Each row is a point on a landscape with many valleys, with its height.
A ball rolls from a point to the lowest of its 2 nearest points, and stops where none of them is lower. Distance is the straight distance between rows; heights are no part of it.
posi: [100 104 117 101  74  99  88 104  93 124 101 105  97 136  98  60 100  96
 116  85  96  85 106  87 108 113 117]  height 18.8
mubal: [ 85  99 111 115 111  83  97  98  77  98  88  70  86  84 117 100 101  77
 136  98 111 104  71 113  95 111  80]  height 53.4
vano: [ 99 111 136  75  80  72  96  94  71  97 104  92  90 100  68 120  91 114
 116 126 108 106  69  88 100 107 114]  height 25.1
zikep: [ 79  84 104  83  93  92  95 124  87 106  96  83 114  87 143  94 113  99
 112  82  72 106  95  86  91  75  98]  height 35.3
Taz: [ 83 111  97  99 107  94 110 102  88  82  69  88 105  94 113 124  51 126
 116  97  89 114  86 134 105  99  97]  height 19.1
Devun: [108 107 100 102 106  92  90 109 111  92 102 116  94  96  95  81 110 109
  86 125  77 114  96 102  88  99 139]  height 44.9
nudud: [ 79  93  93  93 114  78  72  81  66  91 123  80 107 102  93 131 111 101
 108  92  90  85 108 112 107 106 102]  height 38.9
Tuno: [125  84  80  79  98 106 121 108 118 106 127 122  98 110  83 107 119 101
  99 107  90  88 131  78  95 109 119]  height 30.0
Gimu: [100 106  76  73 110 130 103  92 117  92  94 103  91 100 103  93 107 105
  86  96  85 106 107  98 114 101 109]  height 8.0
neb: [113 120  88  84 124  82  82  83 134 111  85 104 121 102  89 117  98  79
  81  91 116  97  93 101 120  95  88]  height 27.6
faza: [127 117  84 111 137  84  88  81 140  94  90 106 110  67  92  95 108  87
  82  97 105 114 108  93 115  93  91]  height 29.5
gaz: [ 95  77 105  87 103  71  98  84  86  72  75 101 119 100 119 141  77  84
 120  98 110 109 104  81 114  85  86]  height 55.9
napo: [ 90  91 123  93  65  85  88 102  89  86 125  85  84 101 101 105 109 119
  92  95  87  79 102  81  99 102  92]  height 13.1
rup: [121 105 122  70 111  88 111 110 102 119  93 113  98  93  86 100 106 122
 128 125 103 102  83  86 105  81  94]  height 27.0
kopaf: [114 123 115  59  93 101 104 108 113 134 102 115  90  95  81  77  99 115
 110 120  85  96  95  85  97 100 111]  height 23.2
Mager: [ 84  89 125 129  88  83 100 109 107  88 100  92 121  84 104 113 121 100
  64 126  96 100 132 103 102 116 106]  height 29.1
Luzun: [ 78  86 106  90 103  75  96  95  82  86  82  87  93 108 126 118 112  76
 136 104 114 108  92  94 103  85  93]  height 54.2
Beda: [104 114  88 114 114  98 108  75 116  83  91  84 110 104 118  95  98  87
  87  75  92 142  72  95  95  86 110]  height 44.4
tig: [131  76  80 119 110  88 113 118 121 100 110  78 115  97  92 105  86 103
  93  92  76  97  89  99 100  80  99]  height 48.1
Kod: [ 89 102  99 102  89  94 107  80 117  63  89  97 102 102 137  91 101  89
  74  90  98 137  81  86 101  90  90]  height 43.9
goki: [103 110 112 122 117  89 109  84  67 100  90  92  90 114 108  98  75  94
  83  88  65 125  71 103  82 103 121]  height 46.8
rito: [109 102  74 110 105 129 101 102 119  98 113 100  90  94 116  78 100  98
 107  92  76  93 106 101  94  94 120]  height 11.1
zonem: [104  93 104 100  93  80  90 113 121  96  97  80  90 115 110 107  95  80
 114 106 143 100  62 120  82  95  88]  height 17.8
vig: [ 98  86  95  94 103  98 112 132 121 119  80  91 102 102  95  83 101 102
 123 120  74 110  89 105 123  88 114]  height 32.2
Mep: [108  84 111 114  81 101 117  77  95  91 121 100 111 127 106 108  84 121
 111  89  81  98  94  79 101 107 126]  height 26.9
Mave: [145 119  94  95 117 101 106  81  98  97 115 115  86 117  79 106 102 125
 105  92  96  98 108  81 118 114  86]  height 54.1
sivim: [109 112 102  74  90 129 120 116  92  98  99 105 101 113  84 110 100 109
 101 100 111  98 123  91 101  89 115]  height 34.2
Sanu: [103  74 125  88  98 109  98 109  90  92  80  82 118 104 115 105  98 119
 119 113 121  70 112  97  91  96 118]  height 21.8
Rebi: [ 71 122  75  94 108 113  92 107 107  92  93  96 101 107 102 120 104 115
  83 102 132 116 101 142 106 118  95]  height 18.9
rar: [ 80 128 105 106 106 113 113  88  66 107  86  99  78  89 111 109  88  69
 106 112 107  98 102 130  64 106 111]  height 52.9
Mogu: [105 116  97  78  85 119 123 105  98 104  97 112  99  92  80 135  94  92
  68 114 121  89 133  98  87 103 115]  height 37.8
nufe: [134 112 102 108 123 124  93 118 102  70  99  90  84  95  58  71 107  97
  94 114 111 118  95  99  91 102 126]  height 47.0
Sivob: [132 118 110 106 102 108 117  70  96 103 109 122  82 124  97 100 118 107
 106  93  98  92 133  66  95 122 104]  height 53.1
kap: [ 79  94  91  74  94 111  89 117 100  86 104  86 118  72 136  97 111 107
  87  84  80 105 101  99 114  62  82]  height 37.2
botor: [ 83  83  95 116 102 107  77  50 103  93  96  80  93  96  97 117  83 106
 119  87 121  62  86 115 101  93 101]  height 22.0
duga: [ 78  79 104  93 126 117  81 109  50  94 102 110 118  76  82 123  85 115
  84 114 104  91 104 111 105  94  92]  height 69.2
beg: [128  90 101 108 118 113  85 124 137 124  91 106 107 105 102  52 117 112
 123  84  93 108 117  98 106 123 104]  height 35.1
zonuv: [113 113 119  95  97 112 106 126 130 111 101 105 106 102 109  80 112 114
  99 111 103 117 102 122 102 151  93]  height 38.2
fulu: [122 108 108 124  98 102 125 115  80  75 102  79 104 115 109  96 109  69
  99  78 104 123  92  77  92  87  87]  height 39.1
Seba: [ 69  92 105  84 109 115  71  78 109  96  80 133 142 108  99 107 110  79
  84  93 102  93 111  87 126 104  87]  height 22.7
Gis: [ 95 123 115  94  80  61  85 101  83  91 112 109 126  89  82 122  98 111
  94 101 107  77 116 114  95 106 119]  height 44.6
Nuli: [ 95  97 121 121  93 104  97  87  67  91 118  97 141  86  58 121  87  85
  78  91 116  80 110  80 111  90  86]  height 43.3
fofi: [ 93 134 103 105 100 126 100  78  70  96 102  91  83  80 102  93  93  99
  99  84 103  75  92 129  65 109 116]  height 52.0
basiz: [120 112 100 152 117 129  92 109  95  90  93 100  73  91  82  53  96  85
  93 114  79 124 113 100  84 113 114]  height 48.4
Lobu: [ 77  91  75 125  91 116  96 110  90  75 110 126 113  95 114 110  95 121
 110  88 120  83 124 125 116  95  69]  height 32.3
lopo: [ 90  91 101  69 104 127  84  73 102  85  75 117 135 115 111 113 101  83
  93  93 120  88 112 105 126  95 123]  height 18.3
Zeg: [ 79  84 103 113  99  94  86  74 104  88  77  68 112 115 100 122  98 104
 131  89 116  87 101 106 103  96 132]  height 17.6
dalal: [ 95 117 122  91 115  78 100 104  98 118  78  73 109  67 101 104 124  96
 105 104  80  84 111 112 108  85 103]  height 9.7
nel: [ 94  99 100  93  92  81 104 125 140 106  92 116  95  91 100 108 118 119
  96 127 132 109 116 110 113 116  70]  height 33.1
sode: [ 89  97  75 106 113 107  80  93 122 101 118 119 109 108  87 100 122 108
  92  94 148 101 115  97 114 106  82]  height 26.8
tiso: [105  94 121  87  93 127 117 126  84 114  83  96 107 118  91  97 116 108
 122 113 107  88 121 101  87 108 128]  height 30.3
kavu: [ 92  97 106  86 101 109 126  93  84 121 120  89  90 107 118  96 134  87
 112  88  83 105 112  87  98 131 103]  height 34.4
Dobop: [101  83 102 102 106 108 100 122 146 137  87  85 113  99 104  67 111 100
 126  99  87 100  97  99 104 105 114]  height 33.6
fibi: [ 84  97 113 110 115  75  95  89  64  99  83  87  68 106 117  93  75  99
  97 102  91 139  64 110  65 111  93]  height 47.5
gudis: [124  88  91  90 103 101 113 118 114 105 130 100 117  95  98  94  73 121
 102  83  81 116  69  90  90  83 104]  height 48.2
bip: [ 92  80 113 118  69  80 100  91  73  91 103 104 100 134 117  86  62 101
 129  89  81 100  95  89  95 111 129]  height 23.6
Semop: [ 98  84 128 101 112 110  96  85 103  95  65  92 134  92  88 125  70  90
  72 103 112 108 100  85 107 100  73]  height 62.7
bufi: [116  80  71 126 101 103 100 100 123 108 111  87 120  74  91 114  96  88
  80  95  96  82 120  88  97  67 106]  height 46.2
koge: [105 105  70  76  94 124  80 108 132 106 125 104 114 111  89 112 100  96
  87  87 110  88  92 116 145 100  81]  height 7.5
kel: [ 92  84  97 108  98 105  94 116  88 137  90 102  91 134 112  69 107  79
 109  92  88  95 111 109 103 111 115]  height 16.5
dibol: [ 85  93 120 119  70  99 103 111 103  96 113  99 110 109  97  70  83 104
 111 100  88 117  70  94 112 103 105]  height 51.4
Pefa: [ 79  90 118 105  82  90 105 116  92 100  97  84 105 101 114 103 126 114
  91 112  72 118 117 105  95 116 110]  height 28.1
sado: [112 110  91 132 100  98 109 100 104  74  91  97 101 102 110 108 102  83
  77  79 120 117 109  86  96  84  77]  height 37.9
Dape: [ 79 110  95 103  99 110 104  95  84  86  75  82  97  88 103 130  89  76
  98 109 116  82 113 142  87 102 106]  height 54.3
dut: [ 77  97 109  97  95 107  64  61  98  88  85 101  90  92  82 108  88  96
  90  89 133  60 103 105  99  87  80]  height 26.0
lutun: [ 98  88 105 120 104  87 108  96  72 102 110 134  86 104 129  84 108 115
 140 106  84  91 103 113  97 122  96]  height 50.8
fezer: [117 130 104  99  77 104 126 131 130 100 101  92 109  94 103  91 119  93
  83 110 109 103 124 111 106 137  92]  height 39.8
Bak: [ 89  82  77 115 102 111 104 103 110 129 117 115  83 113  98  56 107  69
 110 101  98 110  97 106 107 126 121]  height 14.8
sipi: [117 101 116 105 119  82  67  73 102 102  94 100 111 103  90 111 103 109
  48  83  99 100 117  77  97  96 110]  height 36.1
vip: [129 127  75  85  89 118 117 113 115 104 103 101  77  80  84 107  85  86
  74 104  96  99 130 102  87 107 111]  height 40.6
rigun: [112  98  78 116  94  91 108 118 119  91 105  81 104 125 119 102 103  82
 118  93 116 103  82 132  93 121  85]  height 20.3
fus: [112 115  97 114 107 129 116  93 103  89  87  80 107  91 105  93  92  99
  75  86  84 129  89 109  81  87 128]  height 45.0
Padu: [ 99 119 120 114 101 114 118 101  77 110  91  84 114  95 103  95  72  82
  84 105  69 126  76 113  75 102 129]  height 45.9
noka: [108 122  72  77 103 122  96 114 132 106 121  91 104 107  82 108 115 112
  85  91 111  90 112 126 128 136  89]  height 11.6
seli: [103 105  82  61 116 142  98  92 114  83  75 123 112 110  94 109  96  79
  76 102 102  98 124 100 121 102 122]  height 12.5
Lubid: [ 96  89  80 115 110 130 101  82 124 124 101 101  86  92 107  57  80  72
 107  92  75 109 103 105 100 118 125]  height 13.4
kagob: [ 96  97  92  80 116  61  62  89  66 107 124  99 104 104  91 123 112 115
 112  91 101  86  89 101  96  68 107]  height 35.9
saze: [ 96  94 124  82  82 110 103 109  83 109  78  92  98  93  93  76  87  98
 137 110  89  88  73  89 123  78  99]  height 53.3
Gevi: [ 80  84  99 109 125 116  95  95  86  98  86 108 151 101  73 121  86  90
  85  93 131 124 101  93 110  95  82]  height 65.0
sosu: [ 94  89  96  86  97  79 101 111 107 111 112  91 100  82 147 109 115  98
  79  88  83 127 103  82  63  71  98]  height 37.0
bes: [125  95  93  98 110 109 105 118 102 116 108  93  93  95  93  67  84 110
 123  98  91 110  65 107 100  99  92]  height 46.4
goru: [ 69 122  83  78  82  85 118  70  95 101 125 101 118  76 103 132 103  81
  87  99 110 116  96 108  96  92 116]  height 74.9
Seg: [112 109 106 124 113 125 106  95 102 106 124 115  81  74  83  52  97  91
  94 117  59 121 100  87 100 112 117]  height 48.7
Nisav: [110 126  92 121  96  80 103 106  86 122 130 124 114 125  90  95 100 118
 118  83 104 117 118 105  70 108 127]  height 49.1
tid: [ 98 115  99 109 103 115 131  80 100 114  87 138  71  96 114  87  83 110
 107 122  84 116 107 108  94 136  95]  height 50.7
Nir: [ 97  99 121 115 100  92  75  81  93  91 107 100 134 102  67 110 107  93
  55  85 123  94 101  80  97  98 103]  height 39.2
Ves: [127  81  67  76 101 109 120 127 116 104 108 110 108 113  80 127  95  85
  80 115  88  76 125 102 112 100 119]  height 26.5
Lini: [106 101  85  78  92 115  86  99 116  89 104 116 112 112  77 117  68  83
  80  95 103  70  86 121 134  99  88]  height 14.2
sabeg: [ 80 124  84 107  82 101 117  89 118  71 109 108  89 101 111  91 107  99
  86  96  88 147  87  71 115 108  88]  height 43.5
Vikef: [ 90 111 119  83  81 104 109 104  95  99  53  84  83 102 117  94  93  90
 134 104  92 106  85  99 111  80  89]  height 54.4
kobak: [100  89 105 139  91 114 102 111 110 136  91  94  83 109  67  48  88  88
 100 114 116 118 100  90 103 115 119]  height 48.5
zupu: [ 97  96 114 106 102 123 124  90  80 116 118 113  92  84  98  77 102 110
 111 110  64 107  87  97 106 114 109]  height 49.4
Gupeb: [124 102  94  88 117  91  98 117 107 119 125 117  93  88  90  80 105 110
  85 109  65 129 115  96  73 120 130]  height 44.0
kani: [111 115  93  85  85 110  97 115 126 113 115  90  85  97  99  85  94 107
  81  97  85 116 128 101  78 126 121]  height 42.5
Riset: [ 93 124  67 100 121 113  76 108 119  96  96 107 107  94  73 106 109 110
  67  93 122 105 121 134 121 125  91]  height 15.5
Les: [ 92  80  84  89  85  86 101 107 100  92 144 114 106  88 120 100 115 103
  89  93  88  88  95  80  93  79  94]  height 21.4
Fetov: [101 121 112  92 112  70  86  87 107 125  83  98  95  89 114  86 124  87
 107  96  65  89  92 121  91 105 107]  height 14.4
Pim: [108 112 107  89  99 100 103  80  76 113 112  98 114  79  71 121  91  93
  88  95 114  70 102  87 105  77  84]  height 47.3
Lano: [ 89 129 101  88  66 106 110 115 125 120 104  96  83 103 106  75  99  87
 109  95 105 124  93  91 105 113  85]  height 42.4
bal: [ 94  85 118  67 101  93  95  68  78  91  74  92 110  96 130 135  83  96
 102  85 103 106 117  59 110  91  75]  height 57.9
Vovid: [ 98  85 118 147  92 119 118 101  95 132  83  79  91 104 100  61  77  66
  88  95  99 116 100  90  99  98 110]  height 48.8
dezor: [ 81 113  96 116  79  66  89 120  86  93 113  93 112  87  86 107 101 106
  97 110  90  90  93 117  93  89 117]  height 41.6
Beber: [116  74  98 115 109 106 109 113  82  88  86  91  87 119 102 114  90 120
 113  97  72  72 102  99 110  86 104]  height 50.5
Rifed: [ 65 107 138  90  89 102  97  98  81 110  91  75 103  94 102  95 115 116
 105 103  84 134 106  94 108 136 101]  height 25.3
Puzez: [ 83 103 113  75  91 101  91  96  94  81  61  91  93  96 123 109 119  87
 135 106 112  97 106  84 125  80  82]  height 55.1
rozo: [131 107  93 132 112 107  93 114 118 104  94  87  76 104  65  55  93  89
 109 104  99 117 107 107  89 121 122]  height 47.8
Nosu: [ 95  78  87 116  87 104 129 108 114 105 119 100  79 100 101 109 114  94
 101 117 114  87 113  98  89 103  91]  height 29.2
vog: [138 120 108 128 113  95  92 119  96  57 100 111  80 101  76  73 107 110
  75 123 116 120 110  87  85  94 111]  height 46.1
tife: [120  97 120 103 101 121 115 103 106 107  88  84 110 102 118  88  96  89
 135  94 108  72  85 119 108 124  97]  height 43.7
rali: [119 107 102 100  87  75  95 108 113 104  93  77  82 143  92 122  86  87
 113 103 110 100  75 107 100 103  99]  height 14.0
zani: [110 101 102  88 102  85  94 107  94 121 100  97  90 116  95 102  94 109
 147 109 115 109  69  94  95  75  88]  height 30.4
kimad: [ 79  87 118 109  99 103  98 116  73 107  92  86  93  88 114  78  97  83
 127 108 107 101  88  98  80  98  97]  height 52.7
nipu: [ 95  79  94  81  93  77  89 109  76  98 120  95  96 113 108 116 111 100
 119 106  77  79  83 116 111 104 103]  height 41.3
firod: [103 136 105  70 100  82  94  87 117 131  91 101 108  96  98 102 111  96
  91 103  67 112  98 111  95 110 121]  height 16.7
tuzas: [104  83  91  82 113  87  99 118  86 121 117 106 106  99  97 121 121 110
 122  99 125  80 113  96  99  77  82]  height 31.2
livup: [100  87  77 118 111 108  86 105 102  94 117 123 114 107 100 117  95 134
 107  86 147  93 121 117 102 109  70]  height 29.3
Viv: [ 99  87 108  90  83  84 103 118  95  91 118  93 116 101 114  92  80 132
  98  98  81 116  74  99  94  96  92]  height 50.2
fisa: [ 82  79  84  81 101 130  85  97  86  91 102  85 114  82 113 106  91 100
  81  77  95  87  95  97 111  74  76]  height 39.5
muno: [108  94  74  89 125 111 112  93 106 123 126 109  77 113 109  89 135  86
 119  94  98 103 111  91  91 121  97]  height 33.0
Runob: [ 68  93 101 108 130 130  82  99  59  70 101  91 121  85  72 111  91 107
  83  96 123 105  83 115 121  84  81]  height 67.3
Fik: [ 95  94 109  93  91  74 102  87 107  93 126 131 109  78 126  98 129  99
  70 113 102  94 107  91  95 102  94]  height 23.5
posol: [110  81  94 108 102 114 104 100 115 112 116  58 107  80 115 106 103 101
  81  72  87  87 114  87  84  74  93]  height 44.3
rovun: [101 113 111 118 103 140  93  85  79 124 106  98  76  94  93  68  91 103
 117  79 101  68 102 110  66 100 118]  height 51.1
did: [113 108  82  87  98  85 100 109  97 105 132 112  90 104  86 108 113  93
 119  99 108  77  89  96 108  77  75]  height 34.1
nolon: [108  72  97  90 110 119 100  87  82  94 120  79 100  76 107 111  93  97
  81  73  84  72  93  78  92  68  94]  height 42.1
vos: [ 95 112  90 117 103  78  87 101 100  94  84 103  79 125 106 107  94 109
  89 102  97 109  97 121  76 114 108]  height 49.2
Bodo: [ 83  69  92  61 112 110  84  95 106 109 110 110 110  94  98 118  91  89
  87 125 132  87  82 110  94  84  85]  height 73.8
rovul: [101 121 132  91  77  93  86  95  86  86 126  91 116  82 108  72 109 103
  98  80  90  85  82  84  95  80 108]  height 31.5
vin: [ 89  68  76 109  96 106 116 128 106  89  95  95 110  92 106 124  89 109
 101 109  97  91 110 117 122  77  74]  height 42.6
tofo: [119  84  67 108 120  85 110 101  83 104 105  88  81 121  88 130 111  90
  79  95  69  94 108 102 116 100  85]  height 53.2
Doz: [100 107 135  98  76  78 105  98  74 101 105  89  87 109  84 106  98 112
  99 109  98 107  94  71  94  99  90]  height 19.4
vop: [105 103  99  96  72 104 127 103  95  93 114 114  68 108  92 103  97  90
 111 119 133  87 108  85  73 100  82]  height 27.1
vadat: [ 90  95  97  95 106  96 108 105 102 103  66 100  97 111 100 103  55 119
 125 115  84 105  66 140  92 104 118]  height 25.9
gife: [102  91  93  79 112  66  77  95  90 107 118  90  96  99 101 123 100 118
 130  97 107 111  67  99 107  70  85]  height 33.2
nunup: [104  64 100 105 114 107 115 114  77  78  78 105  97 107 101 118  94  98
  95 110  99  77 111  99 125  92  80]  height 46.9
fedu: [106 123  99  82  76 108 109 109 126  97 108  97  94 105 107 102 105  91
  88 101 132 105 105 103 103 120  79]  height 41.4
lir: [120 103  84 120 106  93  88  87 133  90  90 100  95 106  80 114 101  97
  69 105  82 101 122  88 115  91 119]  height 32.4
beziv: [114  94  61  78 107 108 107  95 132 120 126 115  74  95  97 104 123  90
 100 104  94  88 126  90  99 115  85]  height 31.9
todi: [112 125  90  90 107  78  91  84 106  96  89  97 105 122  94 128 100  83
 114  96 111  90  84 111 143  94  78]  height 24.9
zame: [110 115  97 129  95  83 102 104 120  63  88 118  82  90  89  80 102  98
  79 131  90 118  98  87  98  93 120]  height 45.5
gim: [ 76  87 113 103  80  73 115  87 113 115  98  92 108  88 137 107 111  89
  89 100  83 120 108  80  69  95 107]  height 36.6
levik: [101 112 105 116 106 111 119  86  79  96 120 140  86  87 114  87 105 112
 113 116  85 106  87 113  87 128  95]  height 50.3
Salip: [122  90  98 101 125  70 111  97  75 114  80  98  74 121  99 126 118  85
  95 113  98  91 112 103 100 115  81]  height 54.7
Gigo: [ 79  89  96 111 121 134  88 112  92  81  96  99 131  93  83 102 106 104
  72  94 125 123 104  85 121  75  91]  height 66.1
kesa: [109  85  66  76 111 113 115 108 116  99 104 102 113 111  89 124  80  91
  91  96  92  69  95 111 126  82 106]  height 21.5
fepu: [ 77 127 134 104 108 116  91  93  93 110  80  70 112  79 118  94 112 128
 107  81 104 122 103 108  96 111 100]  height 21.6
tal: [134  99  92  99 117  88 102  73  82 104 106 118  84 106  86 123  82 111
  82  94 103  83  99  95  98 101  80]  height 55.4
Lil: [ 92  99 114  89 102 103  95  71  88 103  84  74 120  93 105 128  81 101
  80  79 112 105 106  78 108  72  86]  height 60.0
nabi: [ 86 104 108  94  77  90 110 139 107 107  89 102 106  95 104 107 100 126
 118 120 109 108 106 115 108  97  89]  height 35.7
Mok: [ 88 107  99 126 116 119 109 102  96  90  77 106  84  78 101 104  62 136
 109  93 100 106  77 128  85  87  86]  height 9.1
peven: [ 88  77 121  91  92 106  80 103  98  91  77  73 119 109 118 103 101 113
 148  93 129  96 100  99  91 100 138]  height 10.3
Zof: [117 101 103 108 107 108 102  82  77  97 117 111 108  74  81 116 100  92
  95  91  95  42 111 114 112  91  85]  height 50.1
Sudo: [ 81  67  93  81 114 113  67 126  99 119  93 121 117  91  91 107  85  84
  79 120 105  75  92 110  88 103  75]  height 72.7
viruz: [ 98 137 103 103  84  76  86  90  74 106 122  99 107 117  88 112  91 112
 109  90 112  96 104 121  72 114 118]  height 47.7
fos: [123 108  92  84 108  72  95  88 103 108 108  91 106 131  78 132  84 104
 111 100 116  82  84 119 112 108 105]  height 20.0
gozen: [ 84  90  77 100  83 103 115 121 137  94 105 110  72  85  90 100 107 101
  79 126 119 105 118  95 109 100  73]  height 31.0
metu: [100 115  77 123 111 100  98 102  99 117 104 110  87 123  89 102 101 123
 118  90 111  97 117 118  76 112 115]  height 50.0
mito: [ 86  93 114 110  91  96 109 108  89 108  81 107  82  85 117  93 112 102
 127 116  90  77 109 117  91 115  95]  height 51.6
gema: [ 88  94 114 107  59  80 124  92  92 101 105 105  72 111  78 123  92 108
 102 121 121  96 110  83  79 110 102]  height 24.3
rulom: [ 84  85  98 109  69  93  83 102  88  79 131 109 103 100 101 104 108 112
  78  85 106  87 121  74 101  75  84]  height 18.4
napi: [ 97 110 104  77 104 100 101  81  91  71 112 117 101 117  89 102  96 114
  93 112  99 113  79  92 122  79 114]  height 34.3
suzol: [ 90  95 113 151  95 114 115  94  97 122  82  97  98  94  95  76  88  91
 117 103  85 103 102 105 103  97 116]  height 49.5
veta: [104  82  84 110 119 109 112  88  82  97 104  79  89 130  94 116 113 103
  99  87  61  85 109 103 109 114 113]  height 52.2
non: [ 79  89 107 122  99  71  95  80 115  91 106 124  98  90 104 116 121 102
  57 119 100  98 131  96  91 116 102]  height 25.8
Vuni: [112 119  69 118  94  87 114 113 119  71 113 111 111 101 109  93 103  97
 100  89 121 118  96 100 104  94  93]  height 36.9
vis: [124 123 113  78  97 100 119  87 126 103 108 130  93 105 107  78 115  96
 101 108  89 124 102  76  99 130 105]  height 51.9
Fom: [ 72  94  89 107 106 105  67 103 113  96  98 134 130 117  76 108 122  90
  93 100 119  97 111  98 127 113  78]  height 25.2
mubos: [ 82 103 110 121  92 142 115 104  92 129  99  84  86  96  82  78  94  95
 115 103  97  86  95 101  79  92 118]  height 50.4
gebop: [115 102  97  98 109  84  87 107  90  98 101 116  93 115 108 113 106 125
 120  92 142  89 105 100 100  90  66]  height 32.6
morob: [103  86 135  85  81 110  96 102 107  86 112  92  98  98  91  66  99 107
 114 109  89  83  57 102 119  98 110]  height 52.1
fala: [ 93  90 100 113  65  85  96 102 101 116 102 128  88 137 108  73  84 111
 112 100  72  97 106  85 102 106 128]  height 20.9
baro: [ 80  90  93 106 106  91 120  80 110 115 108  84 100 104 130 113 127  79
 110  92  88 110 101  84  89 115  96]  height 35.5
Kunu: [ 68  96  82 131  92 114  94 100 108  73  80 120  89  91 126 102 109 109
  98 103 112  95 121 120  99  96  88]  height 30.9
tupem: [ 82 123 128  99 117  95  83 100  77 104  65  75 115  60 112  98 108 112
 112  98 100  99 108 114  85  91 108]  height 16.6
limu: [ 80  97  94 111  81  87  97 120 101  79  98  99 119  85 102 114  97 124
 110 103  83 100 114 114 119  81  93]  height 39.0
deput: [ 72  84  76  77 102  87 113  90 108 112 124 110 111  76 101 127 104  93
  89 116 114 106  91 112  84  88 105]  height 74.6
vapos: [ 87  86 112 107  79  80  82 107 109  92  95 103  99  90  92 102 103 123
  82 106 124  95 108  76  98  69  93]  height 22.8
Niraz: [ 90 115  70 109 119  89 107 120 107  96 103  79  94 114  98 113 109  92
 103 106 117 122  76 141 104 118  98]  height 21.1
miz: [ 75  88  96 110  85 100  85  73  99  83  83 125  93 101 109 103 105  89
  78 103 118  80 111 102 101  94  80]  height 29.0
Sikif: [119 100  99  97 130  83  94  85  72  96 103 112  98 106  87 125 114  70
  79 106 110  80 107 107 102 107  88]  height 56.2
Kek: [ 98 109 111 105  83  88  98 131  86  94 112  86 114  73 130  72 116 103
 102  80  89  99  95  91  83  76  97]  height 33.5
funog: [ 97  96 112  92  99  81  88 107  85 104 101  94 101  83  96  98 126 113
 112 105 116  89 112  75  97  61  85]  height 27.2
fevo: [115 107 102  86 119 114  93 112 137 131  89 104  87 118 110  77 105 122
 111  98  91 124 108 112 101 138  92]  height 36.7
pavep: [101 105 121  61 108  80  89  87  72  81 113  99 108 100  81 124 100 102
 105 131 102 101  70  99 124  91 107]  height 30.5
tagag: [110  91  95 105 117 105  78  60 122  90  85 104  85 103  78 103  98 100
  59  98  97 107 124  60 110  95  99]  height 33.8
zad: [105  99 113 117  78 106 110 110  95  89  86  84 101 133 117  80 105  68
 121  77 114 112  87  81  94  96 102]  height 40.1
girub: [131 112  74 106 119  90  75  86 141  94  80  95  92  97  97  96  95  96
  84  84  98 119 126  95  93  97 113]  height 30.8
gik: [112 117 107 105  81  97 105  80 110  94 122  93 121 102 103  96  92 109
  97  75  94  96  83  87 103  98 110]  height 29.4
mol: [118 107 119  90 110 104 118  94 102 115  84 119  66  95 104  76  92 100
  93 126  86 127  98  89  82 137 105]  height 51.3
leg: [110 129  86  89  77 108 111 119 126  88 105 109  72 114 116  86 101 110
 101  91  87 132  94  85 111 104  76]  height 43.0
kosuk: [111  98 116 105 110 128 118 106 111  87  89 101 104  98 127  73 120  96
 114  98 107  94  92 105 101 108 101]  height 42.2
givud: [122  93 106 108  93 101 109 118  95 120 102 102  96 113 109  64  81  83
 132  90  89  80  76 110 107 106  84]  height 45.3
Sekat: [126 110 104  99  91 122 119  78 119  77 114 128  88 103 110  87 121  96
  91 105  96 111 126  64 111 118 112]  height 52.4
Sori: [ 91  76 108 104 114 101 117 113 104 112  71  89 104  88 111 102  88 108
 128 120  78  95  81 117  95  87 117]  height 29.8
kifet: [ 96  90 107 118  93 113 106  96 115 102  86 112 103 103 122  53  96  80
 125  87 120 110  80  88  89  92 103]  height 41.0
kup: [128 129 107  64 102  93 109  98 138 127 104  96 103  84  83 100  99 109
  89 113  84 101  90 103 103 109 107]  height 19.9
soz: [104  75  90  87 124 103  80 104  74  98 104 129 113  87  89 111  94 105
  76 114  99  68 101 117  96  89  94]  height 71.1
Kubid: [ 89 103 119 109 118  76  84 100  76  87  70  92  85 113 120  97  95 115
 110 102  99 116  82 114  87 117 104]  height 48.3
rumo: [119 118  89  95  92  84  99 119 100  83 139 109 106  99 107 101  94 102
 100  83 116  95  78 102 102  86  75]  height 35.6

Call two points neighbours if one is among the 2 nearest of the other. Go from one point of each pair to the other, from neighbour to neighbour, staying as low as possible. Name the highest point that can't be avoided.
dalal, Mok | metu
peven, rali | sosu
peven, Gimu | Lobu
Gimu, rulom | gebop
koge, rali | Niraz
dalal, napo | Mager

Where does a ball stop that starts at each point below?
Salip | napo
Gis | napo
fisa | Gimu
sosu | Gimu
nufe | peven
vos | Mok
fedu | Mok
Zof | rali
